Points, in no order, along strands that fork and pass close to each other.
In the rows, zero is written as 128.
Two points are linked if the straight distance between their rows is under 104. Some points are linked to none.
<837>: [130  97 146 170  93  87 103 145 167 125 191 176 140 118  88 121  67  82
 135 166 125  92 132 139 169  70 125 100]
<503>: [138 110 129 135  84  80 120 137  95 165 129 130 118  83 161 105 113 140
 103 137  71 161 128 180 125 121  94 139]
<751>: [100 114 111 132 149  97 156 100 132 151 128 107 129  85 148  96 149 121
  48 174  84 144 108 152  72 100 142 138]
<1941>: [ 86 133 169 136 125 152 156  69 148 134 102 155 137 149 136 129 143 153
 108 146 124 128 135 113 158 145 136 153]
<936>: [115 139 122  79 157 187 130  89 117  91 103 133 105 133 140  73 166 134
  90 127  94 147 120  91  85 185 140 138]
<1223>: [118  98 168 143  88  78 148 183 163 126 167 142 187 142 143  97  80  96
 140  95 142 164 153  93 105  69 170  99]
<358>: [113 102 137 124 102  85 144  90  97 174  97 115 119  92 153 103  99 141
  84 173  87 162 119 160 121 129 105 136]
<95>: [139 112 110 133  95 114 137 195 175 150 143 100 166 118 147 119 100 108
 133  78 138 129 155 104 103  65 158  98]
<1556>: [ 76 120 149 134 139 132 158 119 139 160  79 126 138 121 132  78 135 147
 101 117 158 147 123  77 112 104 143 119]
<920>: [ 79 101 119 107 170 123 142 159 152 192  34  81 110 105 164  90 135 137
  70 142 148 122 150  86 121  78 117 137]
<1300>: [ 89  99 143 151 120  69 157 122 105 196  97  92 119  92 141 109 110 135
  98 175 123 150 115 149 125 100 107 132]
<616>: [ 98 155 126 113 188 136 103 136 110 134  67 155 128 148 138  84 181 160
 104 102 170 119 118  88 131 101 130 134]
<2029>: [ 92 151 178 177  93 147 165 139 167 146 132 145 133 134 149 101 119 133
 149  51 142 179 167  78 160 115 107 137]
<482>: [129  87 148 114  81 105  95  72  98 121 127 138 123 119 117 115  49 139
 122 197 106 128 106 142 147 145 114  97]
<246>: [ 95 138 144  92 147 159 135 103 102  97 119 115  95 148 106 115 157 144
 150 115 122 128 123  98 117 214 129 119]
<122>: [101 169 122 147 147 101 130 147  81 135 152 128  90 106 125 134 198 154
 123 111  96 150 106 175 120 166 106 151]
<625>: [161 126 103  92 170 131 117  95  88  62 133 107 106 150  87 179 132 133
 142 190 146  96  89 135  96 181 149 116]
<1233>: [121 149 108  74 148 130 129  95 112 140  74 103 105 135 115 156  90 159
 143 116 139 116 137  90 161 156 101  95]
<822>: [120 148 155 151  82 129 104 128 105 151 120 121 109 119 138 131 109 151
 174  43 146 185 148 116 155 161  80 118]
<1554>: [108 142 154 111 137 125 133  83 111 122 114 152 103 137 149 167 164 152
  96 170  87 134 128 189 157 173 133 199]
<1548>: [111 122 162 155  74 119 165 163 144 125 164 144 170 131 141  73 103 125
 137  71 125 177 140  95 108 105 153 111]
<929>: [122  99 160 155  93  88 124 173 191 172 124 121 161 148 182 153  76  91
 138  78 144 130 199 119 167  60 107 138]
<489>: [ 80 137 139 120 169 160 121  88 140 114  96 146 143 155  96  91 137 146
 114 133 183 111 104  56 120 117 159 102]
<478>: [197  99 149  84 119 153 107 118 104  62 160 128  87 152  93 188 113 101
 184 210 121  89 129 176 155 199 136 144]
<845>: [144 121 137  85  89 131 106  94 105 109 147 103  94 141  94 160  67 123
 185 138 113 109 136 118 166 196 102  94]
<1949>: [180 121  89 138 165 103 136 129 122 119 133 135 152 114 160 155 143 120
  85 198 119 115  88 199  87  84 150 153]
<1734>: [104 129 120  62 168 117 145  60  88 114 103 101  76 132 122 158 135 137
  76 169  87 135 126 148 118 183 115 147]
<1221>: [123 171  97 110 190 135 123 129 109 106 130 121 100 147  72 160 159 137
 156 126 151  86 106 111 143 156 128 108]
<1124>: [156 133 131 155  82 138 131 143 143 122 168 154 155 129 131 122 128 124
 148 100 105 126 134 136 137 124 134 126]
<902>: [114 143  91 119 186 128 132 175 155 151  84 123 118 111 164  94 188 137
  76 121 122 102 134 120 111  75 130 149]
<380>: [138 146 119  68 143 137 132  85 101 115  81 114  99 150 133 169 109 158
 140 125 118 117 141 117 157 183 104 130]
<138>: [129 117 114 121 165 153 140 196 193 117  93 132 166 155 163  97 142 116
 106 111 164  96 152  65 113  54 170 126]
<1426>: [180 108 131 142  73 124  90 151 107 116 154 180 121 120 148 129 122 124
 134 130  78 134 134 209 161 124 108 161]
<1070>: [113 139 165 158  70 148 167 143 148 133 135 139 142 129 168  82  95 142
 135  64 117 188 154  94 135 116 122 129]
<1231>: [ 95 127 121  61 169  75 155  71  51 121 113  80  53 140 112 176 103 140
  67 176 112 144 117 171 125 178  99 138]
<491>: [182 115 150 110  86 142  73 130  88 104 136 159 103 147 140 167 109 127
 174 133 102 132 141 198 182 178  96 164]
<300>: [113 127 174 143  78 122 110 116  83 137 121 132 132 123 135 108  93 144
 168  84 138 185 128 120 144 173  88 118]
<2006>: [ 91 130 169 125 122 137 123 101  97 105 145 132 112 146 105 133 145 135
 167 118 123 131 121 120 137 209 119 124]
<1593>: [163 141 123 140 131 178 152 114 177  95 128 164 176 155 130 141 123 123
 146 135 148 105 129  94 138 117 158 128]
<1723>: [163 102 151  89  92 139  87 110 104  78 165 128  86 152  93 166  85 105
 192 171 110  92 129 155 171 200 112 115]
<1651>: [131 138  97 141 138  93 154 138 157 166 155 103 110 102 142 149 124 124
 100 186  90  87 116 180 141  88 121 130]
<1675>: [182 149 123 147 130 203 119 152 123  81 148 152 153 157 117 136 164 120
 190  69 162 139 129 112 121 163 133 135]
<452>: [135 143 117 117 176 170 138 104 125  94 116 166 123 136 139 124 213 130
  85 146  97 131 114 153  98 156 160 185]
<2014>: [106 138 146 165 114  81 103 142  80 140 184 147 106 122  98 131 130 124
 147 139 113 126 100 188 159 139  94 129]
<1120>: [115 135 168 169  69 129 106 122 130 146 175 148 133 124  98 115  92 104
 176  74 135 148 149 114 169 144  93 110]
<372>: [203 133 108 147 154 163 150 124 164 101 122 159 169 134 111 178 135 118
 147 177 159  91 128 125 140 102 153 132]
<632>: [136 143 121  99 100 135 123  92 125 146 112 105 116 131 107 157  66 139
 173 113 135 116 140 100 171 162  98  86]
<208>: [137 141  92  85 191 101 118  85  69  82 131  97  93 153  94 187 121 143
 110 193 150 105  79 152  99 161 140 111]
<1700>: [128 130 145 137 103 154 131 126 111  83 135 147 184 149 154  83  95 141
 145  95 151 168  99  97  90 145 151 114]
<1043>: [108 137 131  55 168 185 114  97  96  75 100 120  83 157 118  79 170 137
 114 119 122 131 119  78  94 203 137 128]
<1392>: [ 97  98 173 141  83 113 101 106  83 104 172 134 128 129  89  96 101 118
 157 154 122 138  98 134 122 189 125 102]
<185>: [119 125 170 180  66 110 119 142 161 146 197 168 151 132  98 106  88  78
 163  72 136 144 166 108 164 102 114 112]
<375>: [119 144  99 117 119 131 162 130 147 187 112  92  87  61 131  98 141 132
  97 119  62 147 149 114 118 134 105 118]
<1188>: [144 116 131 134 122 130 107 108 104  78 124 145 190 141 135 111  98 139
 140 127 163 143  83 107  81 135 160 102]
<1955>: [106  87 136 161  87  68 142 150 147 169 165 110 120  86 118  97  80 108
  93 201  95 111 122 150 131  72 128 103]
<570>: [ 91 100 176 176  94  83 102 122 109 129 178 173 149 121  81  95  87  95
 142 141 141 134 114 134 153 120 116 103]
<1603>: [170 164 119 141 143 175 124 108 163 123 140 154 137 152  93 195 134 104
 189 103 158  94 154 115 187 143 114 137]
<542>: [113 113 158  90  91 160 136  77  98 107 119 110 112 132 149  94  93 143
 137 140  92 162 120 112 107 214 120 123]
<575>: [183 124  99 117 150 137 132  96 120 100 119 146 153 125 150 154 143 131
  97 195 112 120 100 174  98 124 155 156]
<1034>: [ 88 131 101 137 149 106 132 190 145 145 135  92 145  78 102 102 129 123
 115 130 166 109  97  91  75  76 175  78]
<1895>: [135 123 121  80 183 175 112 100  90  62 106 134 110 158 118 121 190 135
 124 143 135 121 105 120  84 196 154 149]
<1207>: [146  96 143 164  93  77 116 163 118 105 180 173 175 131 123 106 108 111
 127 137 120 132 112 155 116  86 156 112]
<1322>: [138 159 132 150 155 164 130 148 162 116 120 171 163 156 128 131 157 124
 158  63 170 120 142  90 150 110 130 140]
<968>: [160 111 168 131  68 169 106 122 119  79 158 165 141 153 151 114 107 119
 165 132 100 139 129 155 147 183 124 151]
<1453>: [176 129 101 144 171 126 140 120 151 117 119 145 158 138 123 189 132 123
 131 195 161  83 107 157 136  86 148 140]
<1807>: [216 143  77  93 191 155 128 134  87  94  98 129 125 137 109 194 152 139
 151 169 155 111 111 158 119 147 120 139]
<133>: [117 131 107  88 155 150 129  84 101  99 115 118 116 112 125 103 156 127
  94 146  86 140 105 121  69 186 143 126]
<1634>: [143 111 131 136  79  93  95 137  95 153 147 148  97 100 137 123 102 138
 124 143  71 139 129 198 168 118  81 134]
<438>: [140 164 133 142  90 186 152 138 160 115 120 144 127 145 192  98 123 155
 136  47 110 177 160 102 141 123 118 152]
<1147>: [145 144 110 132 103 137 124 148 123 147 109 123 128 106 162 113 142 156
 132  58 115 161 141 126 118 127 108 127]
<1982>: [179 138  97 123 106 132  87 139  91 108 177 104 108 125  76 161 117 115
 188 121 125 104 114 154 130 172 117  93]
<1127>: [ 83  80 181 170  98  52 118 178 154 205 126 116 150 107 128 126  58  55
 151  94 192 160 182 100 156  73  92 132]
<1869>: [144 111 142  73 107 163 121  83 106  73 129 106 112 143 142 121 105 129
 158 151 100 128 115 121 100 221 135 121]
<1674>: [177 134 107  97 158 180 119 135  96  68 126 136 119 136 125 133 185 126
 151 130 117 130 111 141  88 200 141 147]
<1643>: [127 154 116 140 164 123 131 137  89 106 156 143 111 126 128 142 203 135
 116 141  94 132  97 192 106 167 132 172]
<536>: [183 105 144  98 144 148 111 109  99  47 154 118 106 152  93 182 135 109
 179 208 146  95 104 153 112 203 151 132]
<467>: [115 124 111 115 107 144 180 124 174 181  96  94 110  76 148  88 115 128
  88 132  80 137 151  91 117 114 123 119]
<389>: [125 120 120 131 128 124 164 187 176 135 116 132 152 122 180  93 158 135
  92  88 101 137 155 107  98  80 154 142]
<877>: [118 135  93  92 201 164 122  62 135  86 124 128  99 150  87 121 191 139
  55 195 129 100  96 111  91 121 166 143]
<1600>: [ 99 121 116 140 137 112 141 144 156 125 131 114 162  98 110  96 118 132
 102 145 150 116 102  81  76  88 186  84]
<868>: [134 115 100 139 102 107 139 176 165 169 136  93 143  97 149 128 117 124
 125 106 111 115 151 133 117  81 129 112]
<718>: [143 130 106 116 183 154 120 150 160 109  79 152 163 151 147  93 155 133
 102 132 180  98 116  77 107  65 168 124]
<600>: [124 106 131 164 114  65 125 182 127 129 160 137 185 120 133 115 119 114
 128 118 138 131 116 141  98  74 157 108]
<948>: [ 95 125 115  90 155 164 136 101 149 135  83 118 117 111 119  52 135 142
  66 150 139 126 114  55  85 102 162 105]
<1469>: [108 130 119 132 109 103 115 132  71 132 148 109 139  87 101  95 122 139
 136 125 117 153  90 134  78 163 131  95]
<630>: [121 182  93 125 189 100 146 145 112 153 130 114  81 128 135 174 169 153
 117 137 116 111 108 184 149 119  98 154]
<120>: [106 103 157 113  85 119 122  96  89 110 171 110  88 118  92 106 115 122
 144 172  80 125 113 143 122 213 119 111]
<1966>: [127 146  97  67 199 168 131  76 120  90 105 131  85 144 106 127 183 127
  70 170  99 104 119 113 111 156 150 147]
<1067>: [ 96 133 133 158 130 119 157 183 162 154 120 133 140 113 152  95 174 140
 112  74 121 139 149 102 121  90 137 136]
<601>: [158 102 163 146  81  97 130 163 176 107 177 172 188 163 148 116  70  87
 151  99 134 148 160 112 138  67 152 120]
<894>: [ 75 148  91 135 194  98 154 158 141 171 137  78  99  95 120 106 160 131
  75 170 135 106  89 144  86  80 134 118]
<784>: [105 140 104 111 200 159 126  92 141 113 101 146 117 153 110 101 205 144
  63 169 143  90 106 109 111  94 160 147]
<734>: [174 135 114  55 168 153 121 135  73  68  99 112  81 157 125 188 161 135
 166 113 132 117 140 151 128 213 116 154]
<404>: [ 73 124 132 160 158  86 135 120 108 139 137 128 150 122 123 112 167 145
  93 142 148 134  88 155  92 102 148 134]
<1131>: [ 82 125 155 170 152  80 135 154 162 159 118 138 177 130 146 145 130 111
 140 100 175 115 144 113 147  80 119 137]
<646>: [106  96 146 165  82  75 136 142 135 188 155 113 111  89  97 102  73 109
 127 170 114 121 130 140 164  87 102  98]
<1693>: [189 148  93  76 171 132 122 132  73  95 111 114  94 144 119 198 149 137
 152 139 128 118 123 175 132 180 111 151]
<1572>: [ 89  75 156 160  90  85 166 116 155 164 140 109 142  99 119  89  92 119
  81 196 116 132 123 112 108  85 155 108]
<739>: [130 114 106 160 119  93 119 176 180 171 156  87 141 115 136 173  90  92
 138 144 139  75 150 152 156  55 112 117]
<608>: [130 139  73 120 138 118 149 152 164 167 132  83 112  82 131 131 126 125
 109 148 100  93 126 132 113  89 128 107]
<1913>: [176 123 138 135  99 147  80 139  96  91 179 136 125 146  89 158 132  99
 210 112 140 116 123 158 145 182 114 120]
<1834>: [210 108 136 131  73 161  56 132  96 106 148 160 119 152 122 165 100 109
 189 100 131 136 151 190 177 152  93 141]
<1488>: [ 64  84 138 153 128  75 127 240 176 173 147  69 164 122 127 153  88  63
 125 116 172 126 183  86 121  74 143 117]
<71>: [181 119  94 101 164 169 124  81 126  73 101 140 149 138 130 139 142 138
 101 186 135 122  97 121  72 141 168 131]
<767>: [ 77 143 174 177 117 133 167 140 153 138 135 162 141 130 136  92 169 142
 121  78 126 155 144  97 140 126 135 143]
<564>: [111  88 162 147 106  81 138 151 174 165  93 127 172 137 195 146  81 121
 117 128 136 123 169 129 164  73 112 146]
<2052>: [130 132 138 122 122 142 120 116 104  96 157 139 118 139 113 146 154 128
 162 139 109 116 114 154 131 196 132 136]
<619>: [165  92 151 138  71 133  81 142  88  89 159 183 134 131 143 108 115 120
 144 139  89 141 115 188 141 162 123 151]
<659>: [126 123 136 143 140 152 142 100 125  89 143 168 156 142 138 121 191 131
  95 158 107 132 104 160  92 149 175 171]
<1417>: [ 96 146 142 119 146 158 164  96 166 148  81 144 116 130 149 108 151 160
  94 131 110 123 146  90 155 125 124 144]
<97>: [120 108 153 157  83 101 149 138 127 111 167 166 173 126 144  82 129 127
 104 131  93 148 119 138 101 117 166 129]
<1336>: [ 75 120 146 122 142 157 132  70 118 108 114 131 141 145 101  91 140 154
 107 140 157 141  97  81  97 153 159 109]
<770>: [128 115 109 160 126  85 136 159 180 163 166 102 129 114 138 155  92 106
 113 197 114  66 123 167 157  58 124 120]
<176>: [ 91 134 143 138 119 133 145 141 137 145 111 128 160 115 123  90 107 136
 134  89 163 148 119  77 115 107 142  99]
<1805>: [117  91 122 115 106  99 136 227 170 145 120  84 175 133 176 115  91 109
 124  80 142 154 167  93  90  64 165 105]
<1342>: [140 181  86  91 199 117 155 123 104 130 129 118  66 148 116 198 156 145
 112 158 115  99 115 179 161 144 110 155]
<1186>: [115 112 162 161 109 123 142 111 125  93 152 181 184 153 145 109 151 137
 106 132 118 142 113 148 106 130 168 155]
<1402>: [224 128 114 162  90 157 101 144 153 134 150 141 164 157 135 165 100  88
 173  50 172 139 175 146 135  70 125 118]
<1619>: [104 135 127 110 162 172 132 122 157 111  96 150 143 145 132  54 154 144
  84 130 154 114 118  58 108  91 165 117]
<1999>: [ 90 112 144 144 161 110 138 175 192 137 106 128 184 148 153 127 123 105
 120 109 178 106 150  77 126  63 153 126]
<722>: [ 91  81 178 175  90  76 112 121 106 164 146 163 116 110  84  90  68 104
 130 171 125 138 117 147 177  99  93 107]
<152>: [ 79 116 163 181 128  53 121 174 150 183 146 123 157 108 123 138 102  76
 149  93 178 135 156 118 150  76  98 130]
<25>: [128 117  96 136 156  87 143 133 133 136 135 120 150 100 160 120 146 122
  68 176  97 120  95 178  75  83 151 140]
<1788>: [129 118 163 183  81  82  96 153 172 155 195 173 141 137 111 130  94  58
 157  56 146 134 192 132 168  73 100 132]
<1886>: [105 135 110  83 176  75 129  80  53 113 131  88  83 146 107 170 108 150
  92 182 140 128  81 175 107 157 114 117]
<157>: [ 89 118 108 121 158 129 141 104 160 135 107 102 130 105 111  99 136 141
  75 172 144 104 102  81  84  88 171  98]
<736>: [ 78  93 110 106 158 110 136  40 116 147 102  82 115 111 102 112 137 150
  44 193 140 156  91 117  73 103 142 127]
<1962>: [ 68 103 119 106 183 112 138 106 129 180  51  82 114 112 132  98 137 148
  65 165 167 131 113 102 102  77 131 125]
<1471>: [200 142 102 127 126 199 136 149 123  88 135 150 143 137 132 129 173 128
 158 101 122 136 127 134 103 163 140 148]
<1077>: [145 121 167 124 102 165 117 105 120  88 147 161 133 153 138 145 140 127
 158 153 105 124 126 159 147 196 141 166]
<1627>: [107  99 177 162  89 109  81 124  96  95 190 175 139 134  82  99  98  99
 167 139 130 126 105 143 149 166 115 108]
<529>: [119 162 137 118 154 125 136 108 117 131  99 151 104 137 150 180 171 159
 123 136 107 125 138 166 170 157 117 179]
<431>: [120 145 121 143 153 161 152 116 162 108 132 159 150 143 112 127 163 131
 121 139 132  95 116 107 129 123 163 130]
<1074>: [ 63  85 124 126 167  95 140  84 140 168  85  70 127 116 128 120 124 151
  55 197 170 130 103 114  86  68 145 124]
<132>: [ 85  87 157 158  94 101 160  78 136 150 152 128 141 107 117  88 120 131
  69 191 102 143 113 130 104 111 154 129]
<501>: [123 166 138 151 135 106 125 134 129 150 132 148  98 123 143 185 169 153
 136 120 105 128 141 184 193 138 100 177]
<1007>: [106 102 118 159 127  75 106 209 180 165 156  83 164 124 132 169  85  65
 144 111 175  96 168 121 135  57 124 113]
<1644>: [205 104 132 149  59 152  69 136 126 120 161 176 132 148 126 149  81  95
 168  89 125 133 159 174 178 104 100 132]
<39>: [ 94 119 165 133 105 118 136 109  73 146 101 118 134 113 125  91 108 156
 139 106 143 188 107 106 114 176 113 113]
<34>: [ 90 121 162 116 135 139 139  51 122 119 113 148 127 156 137 150 158 152
  95 172 108 129 120 154 138 163 144 173]
<54>: [105 157 116 112 190 140 135 106 101 103 131 140  89 130 127 135 219 133
  79 149  88 134 106 172 105 164 139 181]
<68>: [144 134 159 149  86 151  93 120 122 107 175 150 132 147 108 142 111 103
 197  89 135 127 137 130 165 182 101 126]
<1110>: [110 163 129 119 158 152 121 146 127 139  72 144 120 135 143  96 159 164
 131  69 155 138 137  80 146 117 113 130]
<335>: [ 88 127 166 134 112 164 139  91 117  95 131 139 153 148 132  83 119 142
 139 116 142 156 106  89 102 176 145 118]
<374>: [134 168 127 137 149 190 118 137 142 100 133 157 145 156 100 119 148 119
 183  62 171 119 126  73 141 145 129 118]
<1774>: [112 152 132 127 108 176 171 116 185 156 104 127 111 120 149 103 131 149
 120  95 101 132 165  81 163 124 115 132]
<263>: [ 94 108 168 100 113 134 134  77  80 110 113 112 103 126 144  96 140 142
 122 135  97 176 120 131  93 218 121 143]
<1777>: [132 143 100 110 105 102 156 115 122 192 121  82  72  70 128 129 117 136
 107 139  60 140 147 148 143 141  86 124]
<409>: [160 165  75  73 224 134 119 131  76 105  74 131  94 155 113 164 170 154
 113 138 153 102 110 139 135 130 116 144]
<1073>: [124 131 149 149  71 132 136 116 158 179 118 120 129 121 147 130  81 134
 150  83 123 145 167 114 177 109  93 120]
<863>: [169 165  77 136 142 175 118 156 161 142 129 116 121 130 102 151 159 125
 162  65 146  97 153 106 144 101 126 105]
<2021>: [175 136 125 121  89 185 117 103 139  75 145 131 157 146 128 124  72 123
 177 131 140 125 113  96 117 165 144  99]
<1568>: [131 162  93 107 122 139 108 148  97 160  93  97  91 101 132 123 146 166
 144  45 125 161 142 112 127 142  90 107]
<937>: [175 128 124  94 111 182 116 107 116  76 128 121 136 153 138 138 110 130
 179 130 132 127 116 116 115 199 133 122]
<688>: [116 117 148 143 106  99 135 123 153 173 108 129 149 122 159 143  97 131
 136 126 127 122 147 130 171  96 102 128]
<172>: [126 156 120 106 109 141 112 121  92 150  97  96  86 118 119 143 118 158
 169  51 133 159 147 106 150 171  82 105]
<1767>: [137 121 143 148  43 130 138 120 137 190 135 110  92  98 126 111  86 136
 145  99  90 156 170 124 174 127  87 112]
<338>: [144 125 110 113 145 149 120  98 127  93 103 137 169 140 133 123 118 148
 121 147 151 123  92 101  89 130 164 110]
<563>: [135 167 117  89 175 150 123 119 114 116  72 152  90 142 156 153 186 169
 111 109 111 130 144 130 159 162 114 171]
<1383>: [148 173  75 118 156 163 124 167 153 149 117 117  90 114 116 118 191 143
 125  76 114  96 148 107 140 101 119 126]
<1000>: [116 162 153 146 128 104  98 111 105 139 145 145 103 140 105 194 134 121
 182  99 139 122 147 154 200 161  79 144]
<662>: [130  81 151 137  92  78 103 191 197 159 157 106 173 160 159 153  48  51
 149  83 166 134 206 101 142  52 126 119]
<1482>: [ 90 132 129 127 121 116 125 131  88 143 114 111 144  97 102  94 113 146
 143 107 154 158  97  99  94 145 138  89]
<774>: [ 82  77 136 120 128  95 143 209 163 158  92  79 173 119 171 110  86 116
 103 118 160 145 152  83  93  71 160 111]
<596>: [113 123 112 113 130 126 119 106  83  97 158 105 119  99  98  98 146 125
 118 153  95 138  83 133  60 189 150 104]
<1180>: [197 116 134 151  45 161  83 137 128 107 179 157 149 156 128 119  67  94
 176  61 137 151 152 141 141 110 116 110]
<1098>: [ 84  96 127 116 147 119 142 185 158 170  58  86 150 110 169  98 106 131
  97 116 166 131 144  75 108  70 140 120]
<1356>: [ 92 127 164 107 125 115 136  96  79 119 128 117  79 109 138 121 170 139
 108 139  76 169 127 156 112 218 109 165]
<1607>: [166 146 112  45 154 168 122 110  96  87  78 116  83 158 145 170 135 149
 148 106 116 121 148 119 146 201 109 147]
<1354>: [120 141 102 133 156 109 130 107 135 123 140 115 136 116  99 148 122 137
 120 173 143  94  88 125 112 115 150  97]
<235>: [225 126  84 148  96 152 106 157 145 122 152 120 170 129 113 154  93 103
 175  81 170 124 141 124 108  83 143  87]
<885>: [101 151 109 141 180 139 147 122 143 124 130 147 125 131 106 114 198 139
  93 147 124  97 108 126 114 115 156 138]
<162>: [204 136  70 120 110 136 104 137 104 113 162 106 124 105  99 153 117 120
 162 142 112 110 111 159 109 145 125 101]
<204>: [194 137  76 147 134 120 108 156 141 123 146 112 162 111 104 167 103 112
 166 131 168  92 111 125 114  84 140  88]
<63>: [182 139 141 161  87 151 125 145 182 124 159 152 162 174 159 147  85  84
 168  27 164 156 194 116 146  62 128 134]
<2038>: [156 156 103 124 200 134 141  95 131 105 126 133 124 158 103 201 146 134
 118 213 162  81  90 162 140 109 145 145]
<348>: [179 156 112 134  98 184 123 143 140 116 113 142 129 138 188 131 141 156
 144  46 117 164 158 134 132 131 115 153]
<1814>: [139 176 125 142 164 114 103 134  95 122 149 140 102 154  98 211 160 126
 184  95 160 116 132 169 183 153  86 150]
<640>: [132 124 118 133  73 103 141 123 137 203 129  94  88  84 123 129  96 136
 127 134  77 129 158 147 167 114  83 116]
<1575>: [106 134 122 127 109 156 170 149 186 185  81  96 108  99 151  96 117 141
 112  95 120 132 167  74 148  96 110 119]
<1989>: [ 88 114 102 111 186 123 133 180 174 165  70  90 121 120 168 108 158 130
  66 152 140  84 149 102 123  67 127 143]
<1731>: [122 171  85 132 180 138 128 186 155 158 108 124  91 108 136 107 210 139
 101 102 116  96 143 121 137  87 117 145]
<139>: [142 162 112 114 150 170 122 126 129 117  85 152 119 147 148 131 162 161
 143  80 128 130 137 108 151 149 113 143]
<1475>: [ 85 140 149 141 139  86 134 118  63 137 147 120  82 108 120 124 173 148
 112 143  92 161 105 177 118 183 100 152]
<1864>: [ 98  97 158 167  84  81 161 148 135 201 116 106 118  88 119 101 100 122
 122 141 121 151 144 125 152 100 108 120]
<1909>: [168 158  98 142 143 160 132 130 174 140 132 137 137 139 105 175 142 118
 166 102 145  88 146 120 168 106 124 125]
<762>: [227 127  70 146 111 124 113 155 136 110 164 110 140  95  96 163  99 113
 152 170 137  97 106 138 103  95 140  87]
<1038>: [160 124 147 152  83 133 144 153 180 123 157 154 177 159 163 128  87 103
 154  71 139 146 170 112 145  73 136 128]
<127>: [170 165  97 107 193 130 152 117 104 111 141 133  90 156 110 208 151 133
 114 207 132 101 103 202 149 141 131 172]
<1620>: [ 92 117 113 156 133  70 133 208 137 148 160  93 162  92 118 113 123 109
 124 125 156 122 108 129  81  68 162  96]
<626>: [ 87  93 131 132 126 115 150  57 130 144 123 109 137 108 126  97 136 140
  53 184 105 150 104 127  76 113 153 131]
<1640>: [142 140 153 131 106 116  83 129  90 119 158 148  93 140 110 176 131 125
 175 122 109 118 135 189 192 171  87 153]
<655>: [112 126 121  97 137 104 143  77  95 150  99 111 104 103 142 127 125 141
  83 164  82 151 118 154 118 155 110 141]
<1259>: [ 74 127 153 119 169 137 134 121 138 161  49 136 121 136 152  69 160 158
  80 116 165 137 133  77 128  87 125 137]
<2010>: [150 166 103 148 157 111 130 153 131 151 128 131 115 123 143 181 170 142
 139 116 123 107 127 183 159 104 103 160]
<1940>: [193 131 124 139  72 178 116 129 139  89 160 143 167 154 136 128  73 106
 184  89 149 143 131 112 128 132 133 107]

A fork is a point with three links, a tip a point with one. Leave the first point through the second and follow the links. Name the first fork or tip that comes.
<1356> / <1475> => <1619>
<68> / <1913> => <1070>
<335> / <1700> => <626>
<1231> / <1886> => <1807>
<1453> / <372> => <1966>
<1651> / <608> => <920>

A fork is a point with three links. Follow the links from the first point to the second and name the forks in between, in order.
<338> / <246> => <626>, <646>, <358>
<570> / <25> => <646>, <626>
<2029> / <1634> => <1070>, <1482>, <1043>
<1603> / <1962> => <920>
<1043> / <625> => <358>
<1038> / <39> => <1070>
